A landscape with many valleys, sampled at points; each row gives a point and its height.
A ball rolls from a point to the lowest of its 2 nearest points, and stops where none of them is lower. Distance is the straight distance between rows; heights are no part of it.
j_873: [-26 -29   7  55  42  56  23 -12  35 -18 -20 -42  51  47   8   0  -6 -17
 -14 -11  20 -67  24]  h=4.54
j_356: [-17 -39  -6 -51   4  14   1 -24  -6  17  38 -33 -55  -4  -9  25  29 -14
  61  28  29 -21 -31]  h=4.51
j_578: [ 18 -26 -26 -18  37 -23 -23  17  -2  10 -11  41 -63 -30 -55  30  39 -28
  -4  56  23 -45 -50]  h=4.06
j_56: [  25  -32    2   -7   -9  -33  -19   28 -102   -4  -52    8   61  -85
   13  -58   -5    4  -18  -28  -19   31  -25]  h=2.34
j_488: [-19 -16  19 -16  16  23 -39 -29 -58  -4  22 -20 -78  -4  -6   7 -21 -77
  19  25 -27  48  45]  h=4.99
j_726: [-52 -25   4 -38 -12  15  58  21 -10 -54  68   7 -26  41  77  -7  34  58
   5  -3  31 -13  43]  h=4.93
j_679: [ 15 -38 -36 -32   7 -25 -54   6 -26   6  29   1 -41   6 -43  22  -9 -55
   5  36 -63  -8 -38]  h=4.20
j_69: [-12  29  27 -53  -8 -25 -26  32  73  47  -5  57  14 -19  -5   9  62  36
 -14 -37  38 -38  12]  h=3.36
j_512: [ -4  48 -13   4 -24 -31  -6   8  70  72 -19  39  23  44 -14 -10   3  23
  -1 -61 -19 -14 -22]  h=3.56
j_41: [-10  24 -24 -26  14  27 -19  41 -56 -73  12  52 -14 -37  27 -27  11 -21
  24 -17  34  25 -16]  h=3.27
j_352: [ 51 -15 -29 -15 -21  44 -15   3 -15  63  16   4  51 -18  25 -28  42 -34
 -44 -20  -3 -25 -40]  h=2.58
j_413: [  0  11 -56  19 -49  10  40  -7 -15  39  46  -2  -5  70   5   5  -8  55
  24   5 -21 -35 -62]  h=2.54
j_269: [-15 -13 -13  16  -3 -90  10   1 -12  -6 -24 -13  33  -8 -38  12  26 -12
  19   3 -49 -38 -40]  h=3.29
j_772: [-70 -13  32  -5   8 -32 -14   2 -11 -27  33  -3 -36  55  43 -10  56 -39
 -22 -31 -41  23  78]  h=3.91
j_82: [ 40  -4  26 -12 -41 -10   5 -26  61  73  -4 -62  37 -18   0   4  25  43
  18   3  12 -51 -45]  h=2.67
j_839: [-29 -36  48  26 -23 -11 -25 -51 -16 -29  61 -85  21  -9  37  -8   0  23
  29  18  -7 -47  18]  h=2.09
j_30: [ 27 -16  13 -58  -8  18 -13  16 -53   3  25  -2 -77 -18 -21  40 -37 -26
 -17  59   2  20  45]  h=4.86
j_973: [-51 -35  22  62  74 -58  37  18 -33 -36 -48  -4  58   6  -7  -4  14  14
  32 -15  10 -50   8]  h=3.11
j_921: [-16 -20 -21  -3  39 -24  29  32  18 -34 -30  10  72  13 -15  -3   6 -16
  18 -30  31 -29   4]  h=2.83
j_558: [-71 -13  38 -29  11 -32 -12 -10  89  -4  10 -14 -30  33  14  43  71  17
  -3 -27   3 -48  43]  h=4.69
j_548: [-14  18 -56   4  -7  27  22  43   6  16 -17  43   4  69 -29   3 -81  13
   2 -15  -5  19  10]  h=2.87
j_700: [ 59 -24 -28 -31   5 -46  -7   8  20  -6 -36   4 -32 -55 -39   5  11 -14
   9  46   4 -12 -83]  h=4.15
j_430: [ 31  21 -38 -17 -40  -2  17  14  32  18 -19   3  57   9 -20  10 -80  -8
 -29   1 -53  81  29]  h=4.32
j_287: [-32 -23  62  40  20 -23 -54 -19 -13 -28  13 -23  43 -24  15  -9   9  33
 -11  12  19 -83  21]  h=1.76
j_338: [-15  18   1  25 -20 -42  12  16 -20 -77  30  10  75  -6  34  -1   1  54
  31   9  14 -49  -8]  h=5.43
j_169: [  4  31 -32 -24 -39 -12  58   8   7  58  17  48 -15  85   8 -22 -13 -19
   3 -25 -53  99   6]  h=4.14
j_31: [-70  35  53  -8 -31   1  -5 -49  65  26  33   3 -28  18  47  -2  20 114
  -9 -35 -23 -29  11]  h=1.89
j_493: [ 40 -30 -76 -27  10  79 -24 -22 -26   9  17   8  27  -1 -19  10 -13 -68
 -41  13 -15  61 -30]  h=4.10
j_412: [ 46   0 -22  18 -40  18  32 -26 -11 -26 -28 -40  82 -11   1  16 -70   2
 -37  29 -54  75  10]  h=4.13
j_582: [ 49 -88   8  -4   3  11 -30 -33 -35 -41  -7 -32  51 -65  13 -57 -67 -34
   6  13  26  -1   3]  h=4.46
j_675: [-21  14   3 -29 -18  -5 -39 -35  68  22  18  15 -27 -30 -26  49 -19  69
   8  37 -13 -33 -12]  h=3.05
j_181: [  1   2 -37 -10  -6 -96   2  47   7 -30   8  24 100  15 -17  17  17  -8
   1 -18 -28 -26 -15]  h=3.10
j_862: [ 28 -25 -29 -12 -17 -16  14 -33  60  49  -1 -53  76 -24 -12  -7  43 -28
  22 -26   4 -16 -48]  h=2.85
j_223: [ 82  50 -16 -47 -21  16 -36 -13  57  31  20   0  -7 -37  -5 -17  22 -34
  -5   0 -22  81 -13]  h=2.52
j_300: [ 24  21 -29 -15   7  80  51  48  11  42  23  52 -53  70  19  17  10  23
 -27  -1  30  13  18]  h=3.92
j_838: [ 48  -6 -27 -45 -25  74  59   6 -23  39 -14 -14 -23 -22  -9 -10 -38 -19
  23   4  46  73 -26]  h=1.95
j_529: [ 36  18  17  19  11  19 -57   9 -37 -34 -26  57 -12 -76  22 -48  -3  19
 -10   8  53 -31 -45]  h=2.01
j_118: [ 20  18 -30  -3 -36 -45  47 -18  21  -2  37 -44  88 -21  23  -3  37 -29
  23 -12 -46  57  -8]  h=5.30
j_825: [  7  41  -2 -10 -11 -53  66  35  14  37 -12  48  13  32   9  -1  49  10
 -14 -42  -5  45  46]  h=3.99
j_341: [ 73  76 -21 -21 -14 -29 -10   4  64  -4  61  13  13 -30  11   4  57  14
 -21  26 -30  74  -4]  h=2.31
j_709: [ 17  70 -18  29   9  -7 -25   0 -10 -82  43  47  -5   4  27  16   2 -15
 -17  20 -41  25   3]  h=1.72
j_79: [ 32  69  -1  10  -1 -24 -17  28  74  38 -15  32  42  -6 -21  -5  33  42
 -22 -23  21 -26 -26]  h=3.52
j_474: [  5  23   9   7  13 110  37  11  10  51  -4   0 -17  65  44 -21   6   9
 -54 -49  27   7  45]  h=4.18
j_250: [ 59  20  -2  55  -9   5  47  -7 -23  10 -69 -23  20 -30 -38  10 -59  -3
 -42  33 -39  53   2]  h=3.98
j_427: [-15 -11 -13 -19  32  -2  96  72  -5   4 -22  10  40  24   0  16  49  -7
  20 -28  63 -18  15]  h=2.51
j_559: [ 31  17  46 -21 -45   2 -61 -62  25  51  24 -29   9 -43  33  -8  47  23
  -4 -11 -15 -29 -38]  h=2.50
j_469: [ 22  -8  30  -8 -10 -50  21   0 -65   2 -32 -29  68 -45  18 -28   0   1
 -24 -14 -21  -4  16]  h=2.16
j_384: [-50  23  71  -6 -11 -68  -4 -16  37  59 -22  14 -12  40   5   4  39  37
  -1 -35 -47  11  55]  h=0.61
j_342: [  6  54  -8 -17  33 -45  33  58 -37 -12 -41  42 -22 -37 -24  18  58 -45
  -7 -12  -8  81  29]  h=2.84
j_850: [ -5   3  -7  23  33  75 -16 -34  81  23 -24 -49 -43  51 -19  10 -24   5
  33 -18  26 -21 -29]  h=6.34
j_784: [-24 -46  35 -49 -42 -13  20 -26  -9  52  24 -52 -23  38  21 -22  23 -25
  38 -27 -15  16  53]  h=5.54
j_660: [-37 -16  12 -20 -21 -92  24   4 -55  -2  10   7 -17 -25 -18  37  67  16
  10  26 -27 -22  -4]  h=3.47
j_103: [ 29  50  -3  -7  -4 -21  35  51  21  37 -40  16  72 -23  -1 -14   9   0
 -46 -32 -10  45  23]  h=3.73
j_175: [ 13  -3 -26 -49   8 -11  -7  -5  49  -8  27   5 -10 -21  -5   4  68 -42
  67  10  36 -13 -58]  h=4.37
j_994: [ 31  31  22  37  14   5   8 -26   6 -39  21 -28  -4 -37   4  23  86  11
   3  51  18 -61 -33]  h=4.30
j_188: [-95 -25  22  14  30 -27 -21  37  18 -42   4 -14  14  33  48 -13  15  22
  10 -53  40 -33  21]  h=4.39
j_536: [ 50  27  24   3 -23 -18 -13  15 -41   7 -62  26   4 -69  -4 -48 -63  41
  -2  -8  16   1 -37]  h=2.20
j_115: [-34 -30   0 -20 -26  -7 -82  14  30  33  58  47 -14  73  10 -18 -30  31
 -39 -36 -30 -38  21]  h=3.61
j_51: [-29  41 -20  28  21  -6  41  -2 -35 -31 -17  41  14   2   1   8  63 -49
   0 -33 -25  72   7]  h=2.46
j_780: [-11  34  22 -11  -3  -3 -18 -28  40 -67  44 -31  -6  12  44  11  22  -6
  49  -1   2   6   9]  h=6.10
j_911: [ 64  53   2  26  24   9  27 -13  44 -65 -58  -7  65 -64   3 -20 -42  -3
  17  -3  29  53   3]  h=0.44
j_963: [ 32 -20 -76  45  24  -3 -10 -70  26 -39 -54  31  18 -22 -44  -8 -16 -46
  23  13 -23  44 -86]  h=3.53
j_452: [-17 -23  -6 -43 -27  48 -66  32 -30   1  65  39 -77   9  16 -15 -35  26
   0  14  22  -7  -4]  h=3.77
j_777: [-28  38  51  27   1   5  -6 -11 -13 -26  10  14  -7 -27  29  28 107  52
 -28  10   2 -55  -4]  h=4.41
j_458: [ 19  -2 -15  -5  -5 -43  70  40  39  23 -91 -18  94 -10 -48   4 -27  10
  -2 -21   0  54  17]  h=3.93
j_221: [-78 -25  33   7  38 -34  -9  18 -38 -27 -11 -18  27  17  52 -20  41 -12
  25 -64   3   8  65]  h=4.16
j_591: [  3  12  35 -28  28 -38  44  19  13  23 -70  -6 -72 -50 -64  41  31   0
  26  33  57   4   3]  h=1.38
j_117: [ 42 -18   8   3  15  37   1  -2 -28 -43  15 -26  84  -6   9   7 -28 -52
 -57  29  -8  -9  60]  h=4.21
j_598: [-72 -15   2  39  -5  29  -8   8 -37  -7  27  -8 -45  64  63 -35 -40   6
 -31 -31 -22  19  43]  h=3.20
j_943: [ 56 -27  -7 -38  18 -10 -60  36  17 -15  18  -5  17  -5 -37  26 -40 -44
 -59  37 -42 -26  37]  h=1.30
j_557: [ 30 -35  33  21 -16 -40 -54 -37   4 -41  -6 -22  -5 -68  -9 -28 -86  50
  27  58  23 -40  -3]  h=1.28
j_508: [  5   6  40 -42  -3  -5 -12  28  11  -5  -2   0  61 -15  34  -9  46 -36
 -24 -42   9   0  89]  h=4.47
j_454: [ 49 -57 -62   9  17  66   7   8 -26  -9  19   9  54 -20   0 -26 -48 -10
 -39  27  36 -47 -33]  h=1.55
j_854: [ 56  13 -28 -31 -21 -60  17  40  36  14  19   9   8 -25 -25  24  54 -24
 -35  38 -35  37 -11]  h=2.08
j_835: [-11 -13  27  29 -11  27 -24  -2 -66 -32  38 -29  41  -1  42 -18  -9 -30
 -63   2 -25   0  77]  h=4.09
j_542: [-12 -30  -6 -72 -31 -55  24  -5  47  69  48  29 -22  43 -11  32  33  43
 -22  24 -32 -13  12]  h=4.98
j_120: [-29  17  35  41  11  16 -88 -37  63 -53  28 -12  22   9  45  -8  -1  33
 -14  -8  -5 -63  12]  h=2.05
j_420: [-114  -47   27   31   -4   -9  -16   28  -48    6   37  -22  -61   45
   45  -20  -27   42  -16  -38   29   11   13]  h=3.64
j_538: [-22 -52  30 -32 -14 -29 -27 -22 -11  56 -29 -61  14  -1 -18 -21 -13 -38
  38 -31   0 -22   3]  h=5.64
j_715: [-34  23 -11  26  20  41  37  -6  31   4   4  15 -45  78  21   5  56 -26
  -9 -25 -33  24  20]  h=3.14
j_576: [ 43  44  -4 -25   1  39  -5  21  -4 -21  24  45 -26 -33   2  22  18  33
 -36  42  31 -26  -8]  h=4.70
j_751: [-13  52  -4  10   1  22  -1   6  34 -22  28  44 -25  23  35  29  58  48
 -19  -1   2 -33 -19]  h=4.56
j_40: [-75 -50  15 -18 -47 -31 -20  33 -76  20  64  30 -31  15  33 -38 -18  44
 -14 -13   0  -9  20]  h=3.82
j_593: [-100  -32   58   -5   30  -31  -14   14   42   -3  -13  -26  -15    8
    4   14   38   45   21  -30   40  -76   27]  h=4.57
j_934: [  4 -22 -41 -38  11 -33 -55   1  52 -47  59  17  11  28  -2  33  30 -50
  36   7 -17 -22 -28]  h=4.24
j_376: [-29 -30 -12  46  -3  10  13  -9 -48  52 -64   3 111  13 -25 -29 -35  18
 -34 -44  -3   3 -14]  h=3.60
j_955: [-48  11  -1  41  18  39   4 -33  38   5  10 -60 -51  74  28  -2  32  19
 -21 -20 -20 -41  12]  h=2.77
j_333: [ 21 -18  -8 -33  48 -54  46  40  18 -38 -64  15 -32 -49 -60  32  54 -63
  33  23  47  12 -17]  h=1.64
j_527: [  6  15  55 -34   5 -10  44  41   8 -12 -12   0  18 -21   9  29 -13  45
  17  10  63 -24  55]  h=1.43
j_597: [ 44  71  -9  38   9 -30  -7  -3  50 -50 -37  18  62 -52 -19   8 -32 -27
 -13   7 -35  74  15]  h=0.87
j_528: [ 14  28   1 -37  17 -30 -21  38 -50 -69 -17  58 -26 -59 -18  10  45 -51
   2  20   4  26  -8]  h=3.06
j_185: [ 77   2 -20  26  37 -10  27 -36  69 -57 -64  -5   6 -59 -13  -5 -31  -1
  31  41  37  -5  -4]  h=0.83
j_393: [ -40  -11   -3   -1   31   50  -12  -39   -4  -27    8  -45  -49   21
    0   17   40 -104   20  -11  -25   42   44]  h=5.10
j_496: [-31 -52   8  11 -19  31 -11  -6 -13   8  59 -41 -15  73  35  -8 -43  22
 -12  -2 -15 -23  33]  h=2.76
j_944: [-16   6  -2  36  -3  16 -21 -54  21  37 -31 -14  53  25 -19   1  14 -53
  -6 -49 -50  19   6]  h=3.97
j_534: [ 45 -12   0  16  21 -21 -23 -23 -76 -30 -58  10   0 -98   8 -57   5 -43
   1   1  -6  25 -46]  h=2.49
j_969: [  6 -33  -2 -55  11  35  -4   3  -2  47  51   6 -94  35 -16  40  17 -14
 -40  37 -24 -10  62]  h=4.74
j_971: [ 31 -14  -2   0  11 -52  30   0  63 -32 -34 -32  17 -15 -37   8 -32 -12
  61  35  11  -5 -11]  h=0.56
j_324: [  14  -41   32    3  -21   39    5  -43  -16   15   51 -102   17   21
   27    5  -62   28   18   19   -8  -25   43]  h=2.41
j_88: [  4  25 -16  -4   7 -68  61  30  11  16  -9 -39  -8 -21 -55  36  61 -39
  -9  39 -24  50  -1]  h=1.83
j_629: [ 27  27 -13 -40 -58 -23  29  17  28  75  21  44  14  61  14 -25 -17  38
   0 -35 -34  36 -17]  h=3.83
j_17: [-21 -29 -29 -21 -29   3 -25 -55  -6  -3 -26   5  98   7   0 -26  20 -55
  -3 -67 -31  76  -7]  h=4.17
j_893: [-16  11  20 -45   3 -42 -41   9  84  27  -6  45 -11 -28 -50  55  21  25
 -10  13  11 -46  -2]  h=3.21
j_60: [-24  28 -11  -1  48  56 -11 -13  41 -80   2  -3 -71  27  13  23 -25 -24
  66  -3  33  25 -15]  h=5.88
j_859: [ 78  28 -19  11  -6  26 -41 -38  81  57   1 -29  48 -23 -13  -6 -12 -14
 -28  -6 -17  36 -12]  h=2.69
j_849: [ 24  -7 -15  40  42   7  25  -8 -11 -17 -69   9 -52 -34 -77   5 -34 -60
   5  36  -5  12 -22]  h=5.57
j_668: [ 19 -27  16  -6   1 -54  63  28 -40 -27  -7 -49  62 -30   4  26  19 -17
  -7  25  -2 -24  33]  h=1.94
j_306: [  0  41  26  28   4 -15  -9 -24 -22 -33 -15   6 -47 -12 -20  18 -52  25
  29  40   1  -5 -17]  h=1.35
j_14: [  3   6 -61  20  -6  49   0 -26 -21   0  45  19  12  40  10   1  -4 -34
 -10 -19 -39  24 -28]  h=3.89
j_316: [ -9  -2 -33  78  80  18  14 -20  -6 -60 -63  32 -41  -5 -37   3  -7 -49
  24  18  21  -8 -21]  h=5.65
j_987: [ 12   6  34 -41 -17 -87 -20 -33  47 -24  -9 -23   0 -51 -24  34   0   7
  51  50 -16  -6   4]  h=0.91
j_81: [ -1 -23 -37 -30 -42  20 -26   7  12  32  53  16  10  41  16 -18 -46  58
  39  -7  11 -51 -63]  h=2.99
j_442: [-25 -52 -29 -29 -11 -45 -67   4   8 -31  98  34  -3  27  18  31  39 -12
  -8  28 -43 -45   8]  h=4.07
j_112: [ 26  -2 -10 -52 -65 -25  42  13 -39  54   2 -38 -48  -9 -19   9 -16   8
  30  15 -23  57 -19]  h=4.65
j_878: [ 60   1   7  18  22  42  25   8 -61 -23  -9  -6 -54 -26 -19  27 -62  -8
 -41  77   5  10   8]  h=4.97
j_15: [  6 -34  19  -1 -19 -26  95   5   9  45 -86 -68  43  -4 -48   3 -41  -4
  11  -9   8  31  20]  h=4.08
j_774: [ 51  -9  16  54   9 -42 -31 -32 -34   0 -87   5 -10 -73 -38 -32 -37   3
 -25  17 -20 -19 -32]  h=2.35
j_468: [-10 -74  49  19  14 -59 -54 -33   5 -14 -21 -25   1 -64 -17 -33 -26  27
  29  26  37 -80  -9]  h=1.50
j_544: [-14  39 -39  30  54  20  15  -7   2 -75 -16  48 -30   3 -14  18 -32 -38
  60   4  11  34 -24]  h=5.76
j_463: [ -5 -35 -17  -3 -17 -22 -93 -12 -20  33  70  45   1  13   6  -8  10  25
 -53  22 -41 -50 -11]  h=3.87
j_587: [-26 -11  25 -62 -50  -3 -41  33 -76  15  33  59 -44 -21  12 -22 -20  13
 -12  -2  10   7  26]  h=3.55
j_907: [ 71  39  10   0  -6   8 -45 -38  63  31  18 -31  -4  -7 -10  31 -41  47
   7  17 -17  -6 -15]  h=2.86
j_448: [ 24 -15 -32 -25  22 -18 -84  -8 -14 -60  46  37 -49 -14 -37  20 -28 -12
   4  65 -33 -12 -33]  h=4.31
j_896: [-57  -2  11  26  34  61  -7  -1 -74  -9 -22   5 -47 -13  23 -34  53 -64
  -8 -49  23  23   5]  h=3.62
j_663: [  9   1  55 -74   6 -39   1  47  24  28 -14  17   2  -9 -11  26  47 -29
 -26  -5  19   1  91]  h=4.59
j_502: [ 44 -52  20 -82  15 -46 -27  32  22 -32  11 -30  29 -26 -29  41 -10 -33
  -6  56   3 -32  31]  h=1.48
j_954: [-48   5  21  26  12   3 -53 -71  41 -61  33 -52 -50  16  19  30   9   2
  76  23  -7 -13  -6]  h=6.19
j_676: [-69   0   2  47  50   2 -63  45 -23 -45 -31  48 -15   9  -1 -30 -42 -14
   8 -47  15  -6   6]  h=5.29
j_317: [ 27  58  41 -21   9  17  59  59  39  44 -26 -10  -9 -28 -15  20   1  42
 -18  16  64  30  51]  h=1.45
j_798: [-23  15   3 -29  19  74 -32   0  72  21  33  32 -67  34  36  24 -10  94
 -53  -9  27 -38  14]  h=4.27
j_932: [  36  -14  -49   58    0    5   47  -11   14  -20 -107   23   37  -24
  -59    0  -67   -3  -50   22  -13   68  -25]  h=3.84
j_776: [-36 -26   6  84  20 -24  41   3 -65   9 -63 -18  60  18 -21 -31 -46  48
  -2 -29   8 -34  -6]  h=3.39
j_874: [ 31  27  -4 -31  16  42  39  42 -14 -45   1  36 -20 -17   5  18   8 -11
  18  35  73   5  -5]  h=4.82
j_362: [ 37   7   1 -36  -3  31   3   1   0 -26  11  -7  41 -10  20   3  -3 -47
  -5  -7  11  25  45]  h=4.33
j_183: [-19  18 -15   3 -33   4  56  14 -11 -35  39  -5  51  25  66 -16  31  50
  32 -30  23  -8   6]  h=5.22
j_136: [ -8   7  41  48  19 -17  -2 -38  25 -44 -38 -16 -13 -16  -1 -21 -79  55
  62  16  43 -37  -8]  h=0.92
j_57: [ 32 -34  18 -27 -21  60 -15 -13 -68  56  32 -34 -12 -30  29 -33  44 -24
 -35   2  11 -23 -26]  h=2.75
j_928: [ 11 -18   5 -22 -23 -30  50 -12  33  14  29 -45  28  20  28  21  64 -30
  17 -10 -31  -5  38]  h=5.42
j_284: [-52  24   1  55   4   7   8 -19  -7 -37 -20 -18 -24  40  -8   0 -88   8
  44 -13 -24  13  15]  h=1.87
j_829: [ 18  -9  16   2   4  57   1  -4  30  82 -23 -52 -36  26 -38  19 -20   4
 -12   6  20 -40   3]  h=6.40
j_622: [ 23  15 -24 -75 -54 -33  45   1  29 -24  49 -21  18   6  36  -4   6 -14
  79   3   7  69   9]  h=4.96
j_761: [-42  -8   3 -11  27   3 -34  26 -37 -17   8  37 -90  -7 -28  13  25 -21
   3  16  21 -21 -25]  h=3.94
j_783: [-15  33  47 -23 -51 -49  24 -34  63  50  20 -21  14  37  17  17  21  71
  20  -5 -16  -6  38]  h=1.25
j_26: [ 51 -20 -52  50   2  15 -11 -43  10 -30 -68  17  44 -50 -50   3  -9 -47
 -65  22 -47  58 -46]  h=3.68
j_620: [ -4   7 -17 -18  13   2  61  48   8  58 -55   9  27 -13 -19  -3  58 -16
   7 -47  55   1 -35]  h=2.19
j_539: [ -6  22  12  10  17  55 -41 -13 -53 -39  -5  20  13 -39  35 -52  31 -52
  -6 -50  11  38   4]  h=3.46
j_724: [ 15  10 -12 -66 -59 -45  22  -4  19  31   1 -42  20  -5 -15   8 -49   3
  58 -12 -13  45 -10]  h=4.78
j_546: [   2   38   -5   24    0   59   35   13  -20  -14  -25    1   27   41
   -3    2 -112   17    4   -9    8   19   34]  h=2.42
j_320: [-14  12 -30  33 -19  31  37 -13 -44   4  43  22 -30  54  58 -16  65  -5
 -38 -11 -33  15 -12]  h=3.54
j_348: [-51 -39   3 -40   0 -31  30  19  37  54  27   6 -31  60   0  29  51   9
  -3 -18  -4 -51  16]  h=4.83
j_680: [  4 -36   0  41  37  19 -33  17 -49 -50  25  10 -47 -11 -20  -1 -64  -5
 -16  63  29 -32  23]  h=5.07
j_434: [-10 -37  14 -48  17  49  -1 -34  19  36  34 -38 -93  -4  -6  53  47   5
  -4  49  10 -34   6]  h=4.62
j_881: [-18  28  49 -20 -11 -44 -49 -26  -3 -35 -14  20 -26 -66  -9   9 -22  34
  34  11   8  10  10]  h=1.22
j_747: [-20  -3  33   2  35  63   0  11 -48  -9 -31  -6 -83 -20   2 -22  30 -32
  18   2  59  -4   0]  h=3.78
j_725: [-24  52  45 -21 -24 -37  54   4   3  14  18  56 -31  11  41  -1  61  59
  -7 -23   1  35  23]  h=4.28
j_417: [ 19  59 -37  22   8  22  87  20  29   0  -1  -7 -26  31 -26  31 -27  26
  46  24  16  52  -9]  h=0.80
j_291: [ 11  27   6 -46 -66 -15  67   4 -23  51  15  13 -47  32  20 -12 -24  11
  36 -15 -14 108  21]  h=4.45
j_145: [-54   7  54 -15  -9  17  -8  -2 -16  21   9   9 -72   8  26   2   6  48
 -27  -1   1 -11  44]  h=3.26
j_212: [-25   3  13  58  46  58 -47  16 -12 -49  -9  13 -12  13  -1 -17 -68  -3
 -12  -2  37 -27  10]  h=5.18
j_33: [ 19  39  -4  44  10  33   8 -21 -24  47 -46  -3 -11 -31 -19  -7  12  -9
 -10 -16   1   2 -49]  h=1.34
j_817: [-13 -72  18  35   3   7 -21 -20 -79  16 -32 -24  17 -48  -3 -63 -54 -24
  11 -21  17  -5 -14]  h=4.36
j_274: [ 40 -14 -23 -30   4  29 -63  15 -16  30 -12   8  25  21 -14  -5 -90 -28
 -63   7 -21  -3  48]  h=1.00
j_305: [-21   1 -40  20  15  -3 -51  37 -32 -17 -44  73 -13 -12 -41 -33 -46  -3
  -8 -28  27 -29 -42]  h=5.41
j_168: [  2  -6   1  81   8  -6 -29  -9 -61  16  11   5 -12  -3 -10   2  -2  39
 -34  36 -11 -75 -43]  h=1.47
j_433: [-79 -59  -4  55  -1  -3 -27  14 -81  37  18 -12 -59  40  -6 -33 -17   0
  23 -32   6  -4 -38]  h=4.02
j_699: [-16   8 -29 -10   1  75 -58  20  17  -2  60  46 -79  38  22  15 -40  90
 -24   7   4 -23 -28]  h=4.03
j_241: [-43   4   5  56  14  93  36  -3 -17  33 -18 -27  24  46  23 -22  -5  17
 -34 -41  10 -30   8]  h=4.38
j_403: [ 23  28 -28 -26 -47 -45  51 -15  77  37  42 -25  50  35  27 -19  24  -7
  52 -14 -33  91   3]  h=5.15
j_556: [-51 -19 -13  53  21 -20 -23 -29 -28  17 -86  10  69   4 -35 -27  -8 -19
   0 -59 -30  21 -23]  h=3.79
j_588: [ 26 -48  17 -31  -5 -51  12  27 -46 -83  -4 -17  20 -53  -7   3 -28 -24
 -15  58  15  -9  38]  h=1.70
j_477: [ -42  -61   20   27   -7  -42  -22    5 -111   33   -4  -24  -12  -26
   -4  -34   -6  -14   14  -12  -20   -4  -13]  h=4.26
j_875: [ 30 -31 -45 -28 -26  38  25 -41  21  -5  27 -41  62   2  15 -20   4 -25
  57 -13   9  28 -57]  h=3.07
j_132: [-18 -17 -41   3 -30  35  -3 -29  14 -11  26 -19  27  41  26 -20 -69  15
  68 -25  -9   7 -43]  h=3.37
j_423: [  6  -7  -2  11  37  43  83  21 -31  44 -87  21  -9 -17 -30 -11   5 -11
  25 -20  75   7 -39]  h=1.91
j_63: [ 17  65  30 -16  15 -35  29  45  69  27 -46 -17 -44 -41 -57  47   8  12
   2  43  31  43  22]  h=1.09
j_397: [  10   -9   18   -2  -31    6 -103  -55   40   -9   51  -17   29   -4
   40  -36    4    3    3   -7  -24  -44  -28]  h=2.30
j_562: [ 32  31  30   4 -27  14 -44  -2   7  54 -11   3  11  28  -4  -8 -54   0
 -52 -10 -39  -1  41]  h=1.36
j_634: [ 45 -17 -33   3  22  46 -63   5 -24 -44  31  55  12 -33  10 -32 -11 -14
  -5  16  48 -46 -59]  h=1.82
j_192: [ 11  42  -3  20 -19 -26  18  -5 -66 -47  20  11  21 -15   9  17  22 -17
   1   6 -51  48  13]  h=2.07
j_372: [-35  10  10   8 -11  56  42  15  -8  21  36  -3 -84  64  38  16  11  67
 -26  15  15   0  26]  h=3.57
j_208: [-26   8  31  21 -19 -17   2   1   6  43 -26 -19  -3  62 -11  11 -35   3
 -12 -34 -38   4  70]  h=1.26
j_960: [ -3  30  14  54 -27  41   2 -23 -34  -1  42  -6  25  37  73 -21  34  -7
 -78 -34 -58   9  48]  h=3.88
j_288: [  0 -30 -46  23   7  28 -17 -67 -11 -42  -6   5  67 -20  -4 -45 -16 -41
  31 -16  -1  18 -56]  h=3.31
j_550: [ -4  33  12  -7  14   8  26 -16  44 -93  17 -33 -20  -3  18  27 -13 -33
 100  19  17  49  15]  h=6.00
j_666: [ 34 -55   3 -51 -13 -29 -75 -21  42  27 -10 -31  33 -26 -22 -30 -19 -53
  27 -27   6 -39 -20]  h=5.70
j_833: [-33  15 -33   0 -13  19 -16  43  19  45   2  51   4  85  -5 -15 -41  38
 -15 -57  -7 -26 -17]  h=3.25
j_786: [-60 -16  15  19   7 -47   7 -12 -45 -32  48  -9 -46  17  10  26  89 -22
  -9  12 -36 -18  34]  h=3.69
j_302: [ 34 -19  -5   7   8  39  69 -12 -33  35 -37 -30  16 -36 -12 -11  -7  -8
   2  11  35   1 -26]  h=1.62
j_494: [ 24  96  15  50  23 -16   7  27  -1 -56 -28  52  48 -34   3  10   3  14
 -22   7 -16  23   2]  h=1.29
j_533: [  1   9 -10  42   1  58   8  26 -58  66 -23  27 -31   8  -9 -21   9  18
 -27 -16  28 -34 -65]  h=1.01
j_273: [-35 -11  38   8 -22  29  -6   1 -71  49  23  -9 -19  -5  48 -34  57  33
 -29 -31  15 -23  13]  h=2.98
j_93: [-27  23 -23  83 -10  41  13  -5 -31   3  24 -16 -14  53  20   3 -31  66
 -20  21 -30 -53 -36]  h=1.96
j_840: [ -9   5  35 -26  20   0  42  19  52   0 -39 -40   9  16 -18  33 -46  -1
  50  -6  39  -7  45]  h=1.02
j_242: [ 37   0 -49 -16   8  44  23  17  20  76 -27   9  45 -15 -37 -11  66 -48
 -41 -29  14   4 -52]  h=2.43
j_146: [-74  -1  41  41 -29 -13 -19 -46  23  20  30 -37 -29  47  50  -6  38  66
 -22 -18 -41 -44   5]  h=2.38
j_968: [ 60  14 -17   6   7 -54   3 -23  34 -33  12 -11  11 -58 -18  36  64  -9
  -5  65   4 -38 -62]  h=4.23
j_568: [-51  -9   5  34 -15 -40 -49  27 -28 -71  70  36  15  -6  40 -16  -9  44
  -1   0  -3 -28 -10]  h=5.58
j_554: [ 29  56 -19  29  10   6  83  21  -2  18   3   2 -12   8 -37  26  12 -17
 -18  32 -10  84  13]  h=1.39
j_498: [ 53 -58 -71 -38  18  24 -22  -8   1  54  32  -4 -32  19 -39  26   1 -75
 -23  29 -44  14 -35]  h=4.25
j_344: [-11  28  18  63  22  39 -27 -70  42 -21  -9 -40 -40   2   6  -6   6  26
  41  -5  10 -39 -55]  h=6.27
j_625: [ 20 -42 -29  17  40   0 -12  30 -45   9 -68  39 -24 -22 -44 -19 -64 -26
 -19  10  28 -29   1]  h=5.49
j_891: [ 46 -43 -40 -16  14  32   8  60 -12  32   8  21  17  34 -24  17 -43  -5
 -48  36  20 -41 -18]  h=1.23
j_2: [-45  42  13 -44 -14  -4  56  18  29 -47  38  46 -53  39  48  19  25  47
  24 -10  23  55  35]  h=4.58

For each start below, name the point where the ball stops.
j_751 -> j_911
j_362 -> j_384
j_434 -> j_136
j_69 -> j_417
j_241 -> j_533
j_498 -> j_384
j_874 -> j_911
j_221 -> j_533
j_944 -> j_533
